Each row is a point on a landscape with many valleys, with its height.
A ball rolls from a point to the lowest of its 4 nearest points, and stops where none of them is lower. Distance is the straight distance between rows; heights are no part of it.
rokol (h 293): [112 146 156 134 135  87  93 144 104 142 120 119 160  73 134 178 127  89
 146 154 132 114  83  93 112 141 110 113 172 165 165  71  94 165 101 105
 132]
Sazi (h 311): [140 164 138 136 170 101  91 193  82 166 160  99 158  88  78 169 167 101
 164 129 127 166  88 119  76 144 155 137 117 164 112  49 136 101 109  42
 149]
Lagib (h 348): [146 161 122 113 145 113  89 192  84 149 153 133 160 100 109 177 161 128
 156 142 131 138  77 118  93 146 118 155  92 144 119  91 123 100 109  52
 163]
Muge (h 562): [183 134 122 106  77 123 146 125 142  99 162 142  90 113 102 164 115 112
 145 111 112 131 100 170 108 123  90 177  89 112 102 174 121  70 185  66
 160]
lelob (h 308): [140 125 123 134 147 102  99 202  71 162 139 128 158 124  92 169 160  97
 142 121 140 145  39 134 110 125 114 116 107 145 102  75 116  87 116  65
 159]
nad (h 104): [ 57 110 137 123 171 155 165 100 140 153  76 120 134 104 141 122 136 140
 106 129 153 121 183 134 187 144 191  80 162 150 146 121 170 139  90 188
 108]
Tiru (h 240): [143 106 129 114 139 112 130 133 118 122 159 143 104 119 134 128 118 138
 122 106 149 129 100 143 110 115  87 106 123 129 136 135  94 137 129  90
 139]
fud (h 150): [162 161 181 135  88  73 105 134 160  90 114 103 177 118 159 111 173 139
 164 176  81 113 197  62 129 186 147 175 131 152 147 119  93 168 104 149
 123]
Kavi (h 522): [166 145 101 112  98 130 147 145 135 129 136 125  71 135 134 150 106 101
 127  73 138 145 114 152 116 110  86 143  99 102 109 174 125 100 200  82
 148]
zogu (h 370): [139 126 116 133 141 115 102 188  78 164 157 129 141 113 105 141 138 118
 133  89 157 134  70 136 120 132 104 119  85 130  96 127 120  98 134  85
 158]
Zita (h 297): [122  93 100 147 129 149 142 112 123 183 139 137  87 153 112 111  67 119
 118  68 166 165  97 155 108  92 107  92 177 115 121 157 166 142 160 146
 122]
nog (h 67): [ 76 134 161 105 150 140 124  96 152 124 108 125 167  94 162 127 145 155
 122 169 110 109 202  85 152 171 177 141 117 141 153 148 155 162  59 189
  97]
sime (h 264): [166 170 107 112  96 114 154  95 144  75 135 136  99 147 122 111 102 117
 129 116 106 113 160 133 121  96 119 155 108 106 101 183 102 104 185  88
 128]
domad (h 400): [147 126 112 123  97 163 135 114 177 147 116 108  71 175 102 134  68 126
 125  68 120 137 122 156 132  87 116 111 139 125 115 191 139 131 197 112
 118]
Pedur (h 221): [180 164 145 112 113 128 122  91 166  62 129 134 154 181 138 113 138 169
 139 127 117 124 175 114 179 122 147 172  80  92 106 169 149 103 149 160
 162]
bove (h 390): [144 158 121 117 124 106  92 183  92 134 151 134 158 113 106 165 137 129
 141 120 130 120  90 125 102 141 105 169  96 133 112 123  97  99 116  59
 153]
lemo (h 350): [170 150 130 103 116 110 122 110 153  81 155 154 115 156 119 109 113 157
 117 124 115 129 157 108 138  91 132 159 121 123 106 148 116 129 165 131
 144]
kuzo (h 34): [112  68 123 151 137 111 132 152  82 182 154 117 112 113 107 104 135  90
 105 105 178 137  49 152 116 112  91  63 144 140 129  90 111 141 111 107
 126]
zufin (h 368): [113 136 123 133 125 181 147  94 181 130 122 118 120 176 111 142  81 134
 109 110 125 118 119 162 176  87 160 147 132 109 110 199 176 104 181 171
 130]
fezo (h 424): [ 93  97  92 143 146 190 141 100 149 181 125 141 110 160 118 121  45 123
 104  59 152 166  89 170 126  78 120 106 176 116 112 171 194 104 171 169
 125]
fet (h 69): [ 57 128 130 126 142 154 147 105 138 137  81 122 157 102 165 113 144 137
 102 147 137 112 194  93 148 144 183 111 142 147 144 125 157 153  73 193
  98]
lirog (h 268): [195 169 116 109 103 110 128 104 127  34 135 181 130 157 117 112 140 147
 165 148  75  97 158  75 126 104 144 190 110 125 100 158  94 110 152 114
 137]
Koduz (h 517): [ 79 117 174 147 144 209 136  36 141 137 109 131  99 125 179 151 118 185
 117 153 133 112 180 169 209 151 142  67 156  85 140 174 167 115  91 206
 143]
liku (h 168): [ 87 127 145 127 166 182 165  88 141 118 105 137 132 121 152 113 145 163
  96 147 126 108 185 153 175 134 179 120 132 100 124 176 167 131 104 163
 108]
midav (h 345): [ 64 129 110 138 153 118 118 128 149 157  70 117 149 118 159 106 145 133
  90 149 148 108 166  66 130 161 171 122 160 157 146  66 145 180  68 184
  90]
Zov (h 107): [ 97 116 139 146 167 179 166  93 149 124 113 116 130 144 143  99 158 130
  89 150 124 125 183 151 163 127 190 111 124 120 133 158 153 135  97 160
 104]
birem (h 226): [130 116 138 120 140 107 110 157  77 138 141 132 130 105 126 164 162 115
 122 124 151 128  85 145 116 143 105  80 133 162 150  94  94 123 104  76
 126]
rad (h 246): [185 163  90 105 101 101 113 128 120  63 136 153 103 139 137 121 122 128
 128 136 101  97 149 107 116 103 102 175 101 129 107 159  87  98 143  94
 145]
vizo (h 272): [195 175 160 139  91  91 116 130 136  60 156 149 158 165 154 102 185 132
 183 181  64 130 198  56 106 173 121 215 118 123 129 125  99 114 123 142
 141]
Kuv (h 377): [152 163 132 123 131  93  96 196  86 122 154 135 178 119 101 172 158 133
 154 161 105 117  80 125  80 173 105 176 108 135 121 100 103 103 113  49
 140]
damo (h 361): [ 94  87 100 164 116 146 141 125 105 177 119 116  89 147 111  85  50 107
 116  58 157 177  68 190 101  85 105  79 171  95  97 160 146 138 156 149
 103]
Nogo (h 270): [157 154 141 112  98 137 118  88 183  78 130 134 127 168 124 137 124 161
 135 128 105 134 154 119 173 104 168 166 102 104 104 194 149  99 169 169
 148]
Kulas (h 528): [133 106 129 131 104 109 143 152 107 158 136 114  99 128 120 130 108 110
 114  63 190 149  81 167 124 110  81  93 117  98  99 156 126 115 175 111
 130]
Bire (h 126): [118  89 146 130 128 113 101 161  76 168 130 106 146  91 109 134 141  58
 129 117 153 141  56 133  91 136 119  56 161 152 138  62 102 142  94 111
 129]
Fim (h 45): [117 117 143 121 134 138 146 108 175 113 123 116 168 145 131 121 161 137
 114 163 105 143 190 107 165 146 180 133 110 120 156 142 117 151 116 164
 118]
bep (h 102): [100  75 128 156 145 134 129 136 102 186 137 135 111  97 123 101 110  92
 141 125 154 153  83 159  90 111  97  61 161 134 138  79 126 147 114 134
 110]
zoz (h 337): [170 177 129 123 164  97  74 202  96 157 167 120 167 107  72 170 163 134
 163 137 106 160  64 106  89 140 152 176 112 153 113  73 107 102 112  51
 145]
bik (h 157): [129  96 131 133 146 124 135 139 125 150 150 137 117 114 134 143 133 118
 129 126 131 138 103 136 117 112 103  91 154 142 145  90 109 148 115 118
 122]
led (h 159): [ 72  78  87 157 147 140 151 122 127 179  85  98 132 140 142  84 133 124
  98 113 157 153 151 162 121 135 136  57 157 139 136  84 164 129 109 184
 108]
bug (h 653): [162 143 124 114 128  85  98 183  89 160 185 137 165 112  76 146 126 134
 173 102 117 140  42 116 101 121 152 148  99 142  79 121  98  95 153  47
 148]
fiz (h 152): [ 87  91  93 136 157 125 162 123 141 181 114 130 131 133 145 100 129 131
 115 133 151 156 135 141 116 123 128  99 141 133 163  54 136 144 113 178
 117]
rir (h 269): [132 110 142 135 164 110 106 193  72 162 131 102 144 113 102 153 167  99
 133 104 161 136  71 142 110 147 111  83 129 163 103  72 106 118 102  83
 139]
vug (h 171): [162 150 144 121  98 108 108  89 163  51 140 139 166 186 137  93 173 160
 140 137  95 142 201  94 144 143 155 171  91 102 113 158 143 118 120 146
 143]
Vedem (h 181): [147 165 174 143 116  87 111 142 157  88 105  99 161 120 153 132 154 131
 142 181  90 124 178  69 156 171 137 181 129 157 154 104  77 165 118 154
 134]
pere (h 200): [184 158 148 137 103  93 117 118 144  38 139 159 137 161 131  91 151 157
 174 151  79 112 186  78 124 132 125 217  83 117 121 129 109 124 126 142
 150]
dep (h 237): [149  92 114 138 148 134 148 140 141 130 158 143 114 146 138 125 105 146
 122 118 140 129 110 156 127 105 110 106 148 128 141 130 129 149 149 116
 133]
nusi (h 505): [134 114 109 105 127 125 126 178  84 143 170 135 100  89 105 160 110 104
 145  53 144 127  58 155 116 109 115 132  99 122  85 155 136  64 189  72
 147]
nez (h 389): [ 71  85  82 165 157 174 148 114 123 181  91 123  92 161 128 116 109 137
  84 104 169 146 129 189 143 106 143  71 169  89 107 116 204  96 123 199
 117]
fiko (h 542): [194 152  97  83  82 119 132 129 116  85 147 148 133 138 106 146 123 108
 162 127 103  86 106 137 111 124  88 187  77 116 105 164  96  77 188  74
 154]
mivu (h 92): [105  45 119 172 141 142 140 138  88 174 129 129  96 110 116  70  99 103
 129 105 183 171  64 183  91  96 118  44 164 116 120  97 132 163 120 124
  91]
des (h 392): [ 77 119 107 148 145 118 118 122 135 169  83 122 163 121 177 114 109 111
 112 154 147 120 140  91 116 167 145 124 158 162 178  56 126 194  92 165
 102]
Mugo (h 128): [ 94 117  97 130 140 124 151 128 124 163 104 115 136 135 146 126 135 107
 124 164 152 142 144 112 117 135 124 110 148 149 182  72 126 161 113 162
 112]
kiz (h 101): [164 137 169 122 100 101 114 120 160  76 121 108 166 150 143 101 178 142
 159 159  74 124 221  62 119 185 139 163 107 123 151 141 111 146 106 164
 118]
difa (h 212): [ 91 119 123 155 141 105 104 137 104 181 103 116 147  72 137 137  97  99
 140 158 159 126  73 111  93 136  95  92 188 154 156  51 120 176  94 134
 118]
neziv (h 61): [149 128 169 111 111 134 131  96 172  93 113 128 182 141 138 120 171 146
 128 177  92 132 195  79 146 165 165 142 114 140 141 156 127 166  82 166
 121]
rodi (h 504): [135  84 113 154 106 135 145 141 106 170 136 117  90 141 119 111  79  94
  98  76 192 152  45 176 114 108  97  66 151 114  99 142 131 147 160 126
 122]
mitop (h 462): [ 62 128 183 128 153 170 155  50 146 133 107 124 124  90 162 123 135 173
 121 149 131 115 203 156 191 139 163  86 122  94 124 167 170 123  75 206
 136]
pov (h 589): [ 83 139 163 135 131 208 129  48 147 135 110 138  98 146 156 114  95 177
 121 129 136  75 168 158 186 134 163 102 138  83 118 202 183 101 101 174
 123]
zasev (h 58): [117 133 155 127 127 128 133 107 172 109 109 120 158 128 149 107 157 129
 119 175  97 125 181  75 145 156 171 161 126 136 166 138  99 179  86 161
 116]
zumo (h 306): [144 139 150 124 138 119 118 141 139  94 134 150 124 121 142 127 133 152
 136 156 110 110 149 109 141 134 108 153 125 153 163  93  87 145 113 122
 141]
sonob (h 125): [ 85  94 103 161 156 183 153 106 131 180 114 119 100 174 118 114  85 148
  99  85 134 150 120 170 140  92 124 119 159 118 126 154 192 107 141 180
 127]
pim (h 290): [165 160 152 112 114 114 100 146 112  72 128 169 117 135 118 129 138 155
 150 160  90 107 148 101 114 126 117 168 117 149 143 109  78 108 120  96
 125]
vip (h 294): [ 83 110 146 145 156 185 158 100 125 142 106 121 116 160 143 130 129 142
  80 138 133 114 157 160 187 131 191  99 136  99 131 173 163 129  99 183
 120]
bogeb (h 697): [167 118 123 100 109 135 151 144 116 119 189 160  73 120  95 153 117 107
 163  73 115 125  70 165 108 112 115 159  89 132  82 172 139  60 205  69
 139]
Ked (h 425): [163 135 122 102 110 118 132 117 138 111 123 121  81 116 123 127  98 142
 129  78 135 118 115 153 118 102  90 126 113 114 109 167 113 119 182  85
 149]
dunab (h 282): [146 126 121 109 128 128 125 117 149 121 137 127 116 162 127 128  92 149
 121 108 136 139 106 146 132  86 122 120 144 127 127 152 143 144 145 132
 134]
Bemem (h 97): [ 83 120 100 126 144 127 156 120 138 157  92 115 149 144 173 102 141 127
  95 138 129 146 163 139 153 143 169 111 139 142 170  96 132 164 103 168
 111]
Mimid (h 193): [ 97 144 158 113 144 175 131  69 165  93 135 128 146 131 143 130 150 163
 102 180 106 107 180 137 179 139 184 128 116  84 130 188 168 135  89 157
 116]
Dilin (h 275): [112 124 139 129 150 116 129 148 129 146 122 137 139  70 126 151 122  94
 143 159 149 122 111 105 101 126  98  88 157 155 178  57 109 170 115 124
 126]
zolu (h 644): [164 122 111  80 113 135 117 163 117 122 202 144 106 125  85 156 129 110
 173  71 114 123  57 149  94 128 136 157  86 127  70 172 113  67 209  30
 127]
Sog (h 64): [ 82 120 138 124 164 165 158 104 162 120 108 126 158 121 134 106 154 129
 122 148 122 123 191 120 160 152 192 138 130 141 151 149 149 157  85 168
 110]
Kob (h 74): [ 91 129 134 130 131 115 144 121 163 144 101 118 174 133 153 101 138 125
 108 154 120 120 169  87 149 150 162 144 143 158 167 112 114 178  89 160
 108]
suno (h 119): [140  82 135 128 150 127 142 132 100 160 151 140  91 133 125 113 118 117
 118  94 154 131  89 156 102 108 109  67 154 134 129 108 121 157 125 105
 121]
Kisa (h 166): [109  79  88 136 160 141 150 120 140 175 133 125 123 147 133 112 111 144
 124 129 159 159 133 159 129  95 132 112 154 131 155 119 162 149 134 159
 104]
Lag (h 129): [ 76  57 122 150 142 135 133 144 100 177 103 123 108  68 123  76  97  95
 113 121 152 168  69 188  96 107 113  40 150 143 134  64 108 139 106 162
  86]
sivuk (h 172): [124 130 139 137 132 164 137 104 163 122 121 119 142 172 113 121 127 160
  99 147 138 117 143 153 168 104 174 143 105  85 107 180 162 122 130 159
 128]
taru (h 340): [156 146 111 120 124 134 130 107 154 107 127 129  87 161 114 127  89 148
 118  72 126 131 134 134 151  84 137 145 136 118 113 167 119 116 184 119
 135]
dov (h 353): [118 119 152 121 128 113 125 128 146 142 135 130 136 113 142 149 139 123
 143 157 138 122 138 129 127 137  98 133 141 145 179  80 110 158 125 145
 142]
Tiba (h 636): [172 133 100  96  88 119 129 144  97 124 157 138 103 109 110 141 103 112
 142 104 132 126  99 149 115 129  82 164  73 110 106 178 124  85 192  72
 141]
bam (h 334): [ 77 137 175 134 158 198 139  66 135 125  98 129 107 134 143 130 126 163
  96 146 130 104 169 159 202 133 171  89 141  90 134 165 181 111  81 170
 135]
kigim (h 296): [124 162 132 136 149  93  92 176  88 181 121  82 160  96 106 175 173  89
 126 123 141 153  57 115 100 153 135 108 143 165 123  47 133 126 102  90
 140]
vulo (h 62): [135 120  99 130 159 144 144 115 176 125 147 121 140 166 133 121 118 163
  90 134 138 148 142 134 151 103 150 150 117 135 133 135 152 137 142 170
 114]
sav (h 59): [159 152 109 111 112 114 118 141 104  86 138 153 109 146 121 136 142 136
 120 117 119 103 129 116 108 133  92 141  96 122 126 146  79 120 143  71
 142]
zuf (h 134): [ 80  58 110 152 154 155 143 125 120 177 118 122 105 102 128  87  94 126
 119 114 162 172 116 176 106 109 106  67 158 130 138  76 168 127 116 171
  99]
mav (h 335): [141 142 155 128 129 100 115 158 147 111 119 136 147 112 139 153 140 120
 150 161 115 121 136  81 136 153  98 146 143 162 169  81  84 157 120 137
 139]
Fon (h 235): [113 130 156 113 127 106 117 160 115 140 140 129 142  79 146 161 133 119
 139 139 133 110 112 102 112 123  92 102 150 172 163  72  76 148 114 116
 137]
Mab (h 85): [ 90 142 168 132 148 136 116 128 162 133  99 138 177  95 166 127 129 143
 128 170 122  83 188  58 132 173 168 173 126 141 150 119 151 180  45 182
  87]
Vara (h 276): [195 183 124 101  82 109 120  85 146  45 132 157 144 182 122 108 153 155
 156 111 105 132 177  73 154 108 152 180 102 101  92 183 147  91 161 147
 141]
tuvi (h 454): [ 78  86  95 163 143 172 136 103 134 193 103 119  91 152 102 110  59 125
 118  56 167 169  97 183 108 100 119  77 167 112  98 175 184 113 138 185
 115]
Zulek (h 328): [160 137 111 120 101 109 110 146  92 116 145 148 136 112 112 147 129 119
 136 125 118 110  99 142 116 116  80 161  85 122 109 154 101  90 137  68
 160]
suso (h 111): [115 135 154 136 128  84 123 130 152 136  92 103 184 116 158 127 134 113
 126 171 105 108 183  63 134 176 155 160 138 154 160 100 104 205 107 155
 108]
nof (h 213): [128 113 143 113 126 121 109 145 115 111 143 140 108 102 135 141 138 138
 127 129 143 114 106 130 108 116  93 111 122 151 155 104  90 143 115  81
 128]
Gilus (h 283): [113 137 136 131 138 102 123 139 134 152 124 118 152  98 142 172 120 112
 141 169 137 116 118  92 125 141 105 121 143 162 165  54  98 192 123 154
 134]
tob (h 273): [175 178 123  94  83 147 123  86 192  63 134 148  97 168 112 111 122 125
 158 100  88 118 163 116 165  91 181 171 119  98  98 198 149  66 199 147
 129]
zom (h 149): [ 98  71  89 160 159 144 161 111 128 170 121 130 124 118 131  98 106 138
 115 112 152 166 139 162 108  94 114  85 151 124 150  88 167 145 129 173
 113]
Mube (h 336): [134 119 109 103 123 107 125 184  65 153 157 149 132 103 112 152 126 130
 131 102 141 119  74 143 116 120 100 132  84 122  89 131 110  91 148  73
 146]
mir (h 315): [165 156 144 105  73 150 115  70 172  71 131 137 161 187 131 119 142 146
 138 134  90 119 168 122 181 113 160 154  96  72  88 218 177  84 148 163
 160]
Fivi (h 391): [ 80 103 114 158 154 188 160  88 115 142 102 109 123 156 158 116 130 142
  71 125 142 145 161 169 164 115 175  98 154 124 126 136 174 135 100 182
 110]
lasu (h 600): [169 123 105  94 113 122 130 165  95 146 190 140 133 115  81 158 107 101
 152  72 109 146  56 143 112 119 138 159  99 138  73 161 112  71 193  45
 142]
Govo (h 440): [154 126 111 116 114 117 146 137 106 147 138 106  80 128 129 129  84 112
 119  70 154 153  93 159 124 107  86 107 118 115 111 177 109 110 186 110
 147]
Palon (h 124): [ 67 107 111 119 141 145 157 120 127 153  71 102 143 120 162  95 128 117
  84 119 154 134 170 124 157 131 150  81 164 141 146 106 164 135  99 171
  93]
ved (h 341): [145 173 160 130 119  89  85 146 124  70 133 108 139  81 115 175 165 114
 167 191  73  91 140  83 109 172 120 169 148 170 131  86  84 135 111  71
 140]
Pom (h 162): [ 67 118 142 133 165 178 152  89 140 128  99 127 118 114 147 125 138 154
  95 149 139 117 169 155 183 142 184  80 142 117 125 160 179 124  83 191
 109]
Paf (h 351): [122 113 100 139 132 152 156  97 151 145 130 133 114 168 122 145  80 155
 100  94 142 159 117 160 141  70 126 117 148 125 124 175 180 117 171 145
 118]
Muso (h 170): [ 76  91  77 156 170 136 171 115 134 159 111 107 134 144 141  92 117 141
  96 122 159 159 147 188 122 115 134  91 149 130 147  95 169 142 125 177
 109]
kefu (h 32): [153 120 126 109 110 112 110 154  90 119 143 125 109 118 135 141 122 132
 111 114 146 129  92 136 105 125  84 125  95 110 116 155 103 116 145  76
 145]
zife (h 164): [109  79 107 155 161 151 149 129 130 164 137 135  94 123 119  90  92 134
 116 105 166 160  98 176 101  90 113  89 163 119 134 117 161 149 127 146
 119]
kes (h 363): [147 163 142 123 123  90  87 167  95 106 120 113 156  85 116 177 159 109
 155 152  94 110 127 113  92 182 121 155 136 136 145 100 105 125  92  28
 131]
lig (h 284): [194 180 135 102  71 130 125  74 161  56 145 155 117 175 110 112 145 136
 168  94  75 121 175  99 152 115 170 202 106  85  92 197 166  71 181 128
 136]
sogo (h 183): [ 97 131 126 136 153 106 141 129 140 152  99 120 156 122 149 133 118 115
 128 176 139 130 119  99 123 140 106 137 145 165 173  74 104 173 117 158
 112]
giv (h 314): [163 178 159 120 112  91  94 148 111  39 139 124 144  99 119 154 166 113
 157 191  56  92 146  85  99 170 107 179 135 157 136  91  80 125 107  71
 127]
rotaz (h 324): [138 180 146 125 147  95  85 178  88 158 136  87 161  89 100 181 173  99
 155 150 119 158  79 100  83 157 139 160 106 156 124  62 120 104  94  42
 154]
Viz (h 281): [169 149  87 107  98 115 126 122 118  88 137 137 107 139 110 130 112 130
 122 114 114 112 126 130 121 116  96 158  91 115 103 165  99 106 162  69
 145]
zud (h 222): [168 154 131 104  84 116 124  97 164  55 133 141 162 184 117 107 167 163
 138 135  99 120 190  82 165 126 152 170  82  88 105 189 153  96 143 168
 137]
bedul (h 347): [172 189 125 136 130  85 100 180  96 127 138  92 183  91  87 193 187 130
 168 161 101 129  98 113  93 166 130 193 103 140 133  76 117  94 112  38
 144]
mag (h 109): [143 125 159 111 120 139 134  82 186  66 141 130 162 172 127 110 187 158
 124 158  98 121 197 104 161 150 162 151  95  83 123 180 135 132 101 156
 124]
nanul (h 182): [141  98 115 134 152 120 135 122 124 159 136 125  97 145 135 107  86 146
 110  92 168 157  92 162 119  92  99  79 153 105 126 134 131 156 143 124
 112]
bos (h 190): [ 83 128 127 139 141 212 137  94 132 146 101 112 108 166 139 123 103 157
  73 127 138  95 135 165 195 123 177 100 148  84 111 219 174 126 122 181
 115]
Pek (h 267): [139 138 152 114 144 119  96 158  98 103 138 133 123  97 128 149 156 134
 135 149 121  97 123 128 126 146 112 133 131 159 167  92  89 138 110  88
 142]
Nedod (h 153): [174 142 169 130 115 108 106 134 161  70 139 153 142 155 136 109 167 153
 150 149  84 119 186  91 156 142 130 172  85 122 119 122 102 126 112 157
 147]
Balet (h 313): [154 151 131 112 115 116 125  96 186 102 123 133 136 154 117 126  97 160
 108 117 116 117 156 138 171  92 145 146 119 113 106 169 140 110 178 157
 148]
Sudu (h 364): [123 154 137 122 115 183 127  73 170 103 129 134 154 184 118 141 136 138
  91 161 122  96 156 138 180 132 173 131 106  65  98 221 166 117 132 160
 127]
kibi (h 198): [148  87 123 134 132 106 137 175  94 160 152 115 104 123 113 123 130 124
 116 100 182 128  58 152 116 122  98  70 122 120  93 114 109 125 129  82
 154]
rit (h 618): [162 105 132 116 104 135 146 157 107 145 169 141  54 119 107 149 108 108
 151  61 140 128  68 170 108 100  83 136 120 113  80 162 143  67 199  88
 129]
Zego (h 387): [175 161  95 105  83 115 144 118 128  98 141 128  95 142 125 130 107 118
 139 105 105 118 134 148 120 104  99 183  90 117 105 177 117  81 183  75
 139]
lemor (h 48): [ 65 134 145 140 138 138 140 123 171 133  85 130 167 103 169 107 131 138
  98 141 129 112 189  58 143 164 181 148 130 150 158 122 147 171  70 183
  77]
muf (h 339): [173 171 109 126 120 101  94 131 119  61 144 170 128 145 117 125 146 135
 139 149  92  78 128  97 102 132  97 181 106 132 134 127  84 112 116  57
 147]
Suz (h 349): [133 169 144 124 131 107  93 169 101 120 127  98 133  72 124 181 156  88
 156 150 113 126 122 104 114 169 109 118 151 163 163  81 108 140  88  52
 146]
dez (h 187): [116 111 139 135 126 119 115 147 102 153 143 142 121  99 134 132 136 103
 130 126 133 137  81 123 105 135 103  79 154 152 161  94  93 155 109  92
 122]
biri (h 305): [ 84 145 116 154 148  98 123 130 136 159  89 109 161 136 163 114 127 104
 124 166 145  95 148  70 120 154 134 145 162 147 166  75 103 190  90 154
 102]
kuzu (h 630): [148 126 110 110  98 129 159 152 105 135 167 147 101  90 126 137 120 108
 137  76 152 135  88 169 123 122  87 136  89 121 100 160 120 107 172  87
 152]
Maguv (h 225): [ 57 126 145 156 157 122 117 125 146 169  78 117 152  99 184 105 140 157
 116 175 157  85 183  63 135 182 181 129 150 137 130  86 185 181  32 212
 102]
zusu (h 287): [164 168 143 123 104  95 108 151  98  45 141 158 126 123 119 134 161 132
 166 182  68  80 146  78  93 165 115 197 133 140 130 109  84 124 113  71
 129]
Vepu (h 100): [ 61 125 156 124 136 138 146  97 158 143  81 121 150  88 183 127 147 147
 103 162 144  97 184  94 188 161 160 105 128 142 134 115 158 159  53 224
 121]
Far (h 121): [ 75  64 115 139 144 134 140 130 102 193 106 131 103  85 118  73  87 119
 135 107 142 173  99 169  86 113  99  58 152 140 146  72 144 143 111 168
  97]
bag (h 173): [ 83  58 113 159 150 150 126 140  93 183 127 131  89 119 108  65  62 104
 107  72 165 177  82 197  83  88 116  65 165  99 119 129 154 144 118 173
  84]
mupep (h 243): [176 166 160 131  97  86 106 134 138  49 123 139 131 135 139 113 172 148
 174 183  62 117 178  80 131 149 127 197 103 136 140  93  95 125 128 134
 141]
gadas (h 73): [126 129 135 126 131 160 138  97 172  98 145 127 148 156 124 110 166 153
  88 160 119 130 172 134 165 131 165 155  99 107 141 154 138 142 125 159
 117]
fadu (h 302): [148 100 120 144 118 143 136 125 150 152 140 116  86 168 130 124  79 127
 102  66 150 146  99 155 122 102 102  90 143 120 112 172 130 144 177 117
 142]
divu (h 416): [ 90 131 147 142 142 203 143  86 146 116 111 124 111 160 138 122 119 154
  86 146 130 113 168 154 197 139 182 122 131  66 103 196 173 116 118 171
 116]
rinez (h 139): [ 71  83  80 134 142 121 145 132 118 192  78 120 123 106 151  99 107 116
 114 127 159 165 129 156 114 128 112  76 158 128 160  49 144 140 113 175
 101]
sisu (h 682): [177 124 121  98  85 112 139 146 110 118 181 141 126 126 108 170 118 113
 150 112 118 114  71 144 118 124 105 157  88 136  87 168 109  76 192  59
 137]
gazap (h 577): [131  87 112 162  99 149 168 134 117 175 134 112  80 143 110 119  87  94
 106  58 173 165  54 181 122 110  97  71 136 105 104 171 137 135 199 137
 118]
kup (h 326): [181 168 143 116 109 104  99 160  83  78 150 133 140 115 111 166 173 123
 152 161  83  83 128 102  84 165 103 185 119 131 144 123  88 109 113  43
 132]
besal (h 251): [166 168 166 138 115 110 110 130 126  33 133 154 125 147 122 120 146 137
 167 167  68  94 164  74 116 143 115 209 118 142 129 122  70 121 121 110
 144]
vaba (h 442): [ 59 113  76 132 137 112 139 129 123 197  67  90 138 113 173 102 119 110
 102 130 162 129 154 104 114 150 129  82 158 158 163  59 125 181  77 185
  88]
zumu (h 388): [181 158 121 117 108 106 113 152  98  69 152 144 170 136  87 159 136 125
 136 151 107  93 126 109  90 143  86 177  91 120 119 144  87 105 128  51
 150]
noleg (h 169): [103  96 126 132 125 121 115 147  86 187 118 132 150  66 125 129 124  97
 141 149 145 135  58 109  86 144 103  72 166 162 156  53 115 154  95 123
 122]
teril (h 342): [148 138 124 109 144 108 123 132 146 102 132 154  99 144 132 135 118 149
 105 117 131 118 143 115 120  97 101 134 120 124 143 147 106 128 161 114
 147]
Nuv (h 151): [100  96 104 130 147 125 140 125 125 165 130 133 131 116 139 128 114 120
 142 156 132 163 130 127 113 116 103  96 147 136 167  71 121 153 115 154
 122]
Romo (h 382): [171 151 115 112  98 139 133 101 169 103 124 110  61 165 118 133 101 129
 141  71  97 136 138 158 139  94 134 140 131 119 132 197 132 101 193 115
 144]
rez (h 140): [195 174 107 114  70 123 151  85 153  65 144 141  97 169 101 115 135 111
 146 117  85 120 154 127 136 102 138 175 116 114  95 198 122  84 203  96
 135]
firam (h 216): [182 189 177 152  97  82 107 130 112  48 130 127 158 114 127 123 186 137
 193 196  63 112 192  71 128 157 124 197 122 147 119 113  98 126 114 133
 136]
bofu (h 271): [121 127 142 111 141 118 106 183  87 143 146 114 131 117 125 159 168 111
 133 114 158 132  96 120 110 139 114 110 106 146 134  86 100 119 114  74
 158]
filuz (h 209): [ 78 113 138 161 141 113  90 127  91 195 100 103 147  57 119 124 111  66
 138 160 157 122  51 120  73 141 111  68 168 165 128  34 121 168  78 150
  96]
Deluf (h 158): [ 88 117 107 144 149 120 131 123 121 180 105 123 128 100 159 128 114 105
 146 160 154 151 113 124 107 130 106 110 147 160 176  55 114 163 113 160
 115]
napip (h 325): [139 125 136 131 144 119 136 151 161 100 127 139 139 158 138 126 161 148
 133 165 108 147 168  98 141 120 145 151 111 135 157 100  92 147 134 148
 144]
nabu (h 401): [ 97 126  79 155 147 190 150 105 152 156 116 119 113 183 129 128  96 143
  79 127 152 132 133 172 165 103 154 115 154  98  98 162 197 111 147 194
 129]
Gaso (h 597): [134  96 129 134  90 136 154 136 124 165 143 118  64 124 117 141  92  94
 130  44 168 165  72 184 125 106  81  89 129 107  93 151 150 110 195 122
 141]

Call two points neighbours if one is among the 4 nearest of the other. Go from one point of each pair to the other, from neighbour to neighbour, staying as low as possible. Name the highest point that can't be avoided.
vulo and mivu => fiz
rez and bos => vip
kuzo and sonob => Paf
rez and Mugo => sime
kefu and kuzo => Tiru
mivu and kuzo => bep
Fim and lemor => nog
lemor and vulo => gadas
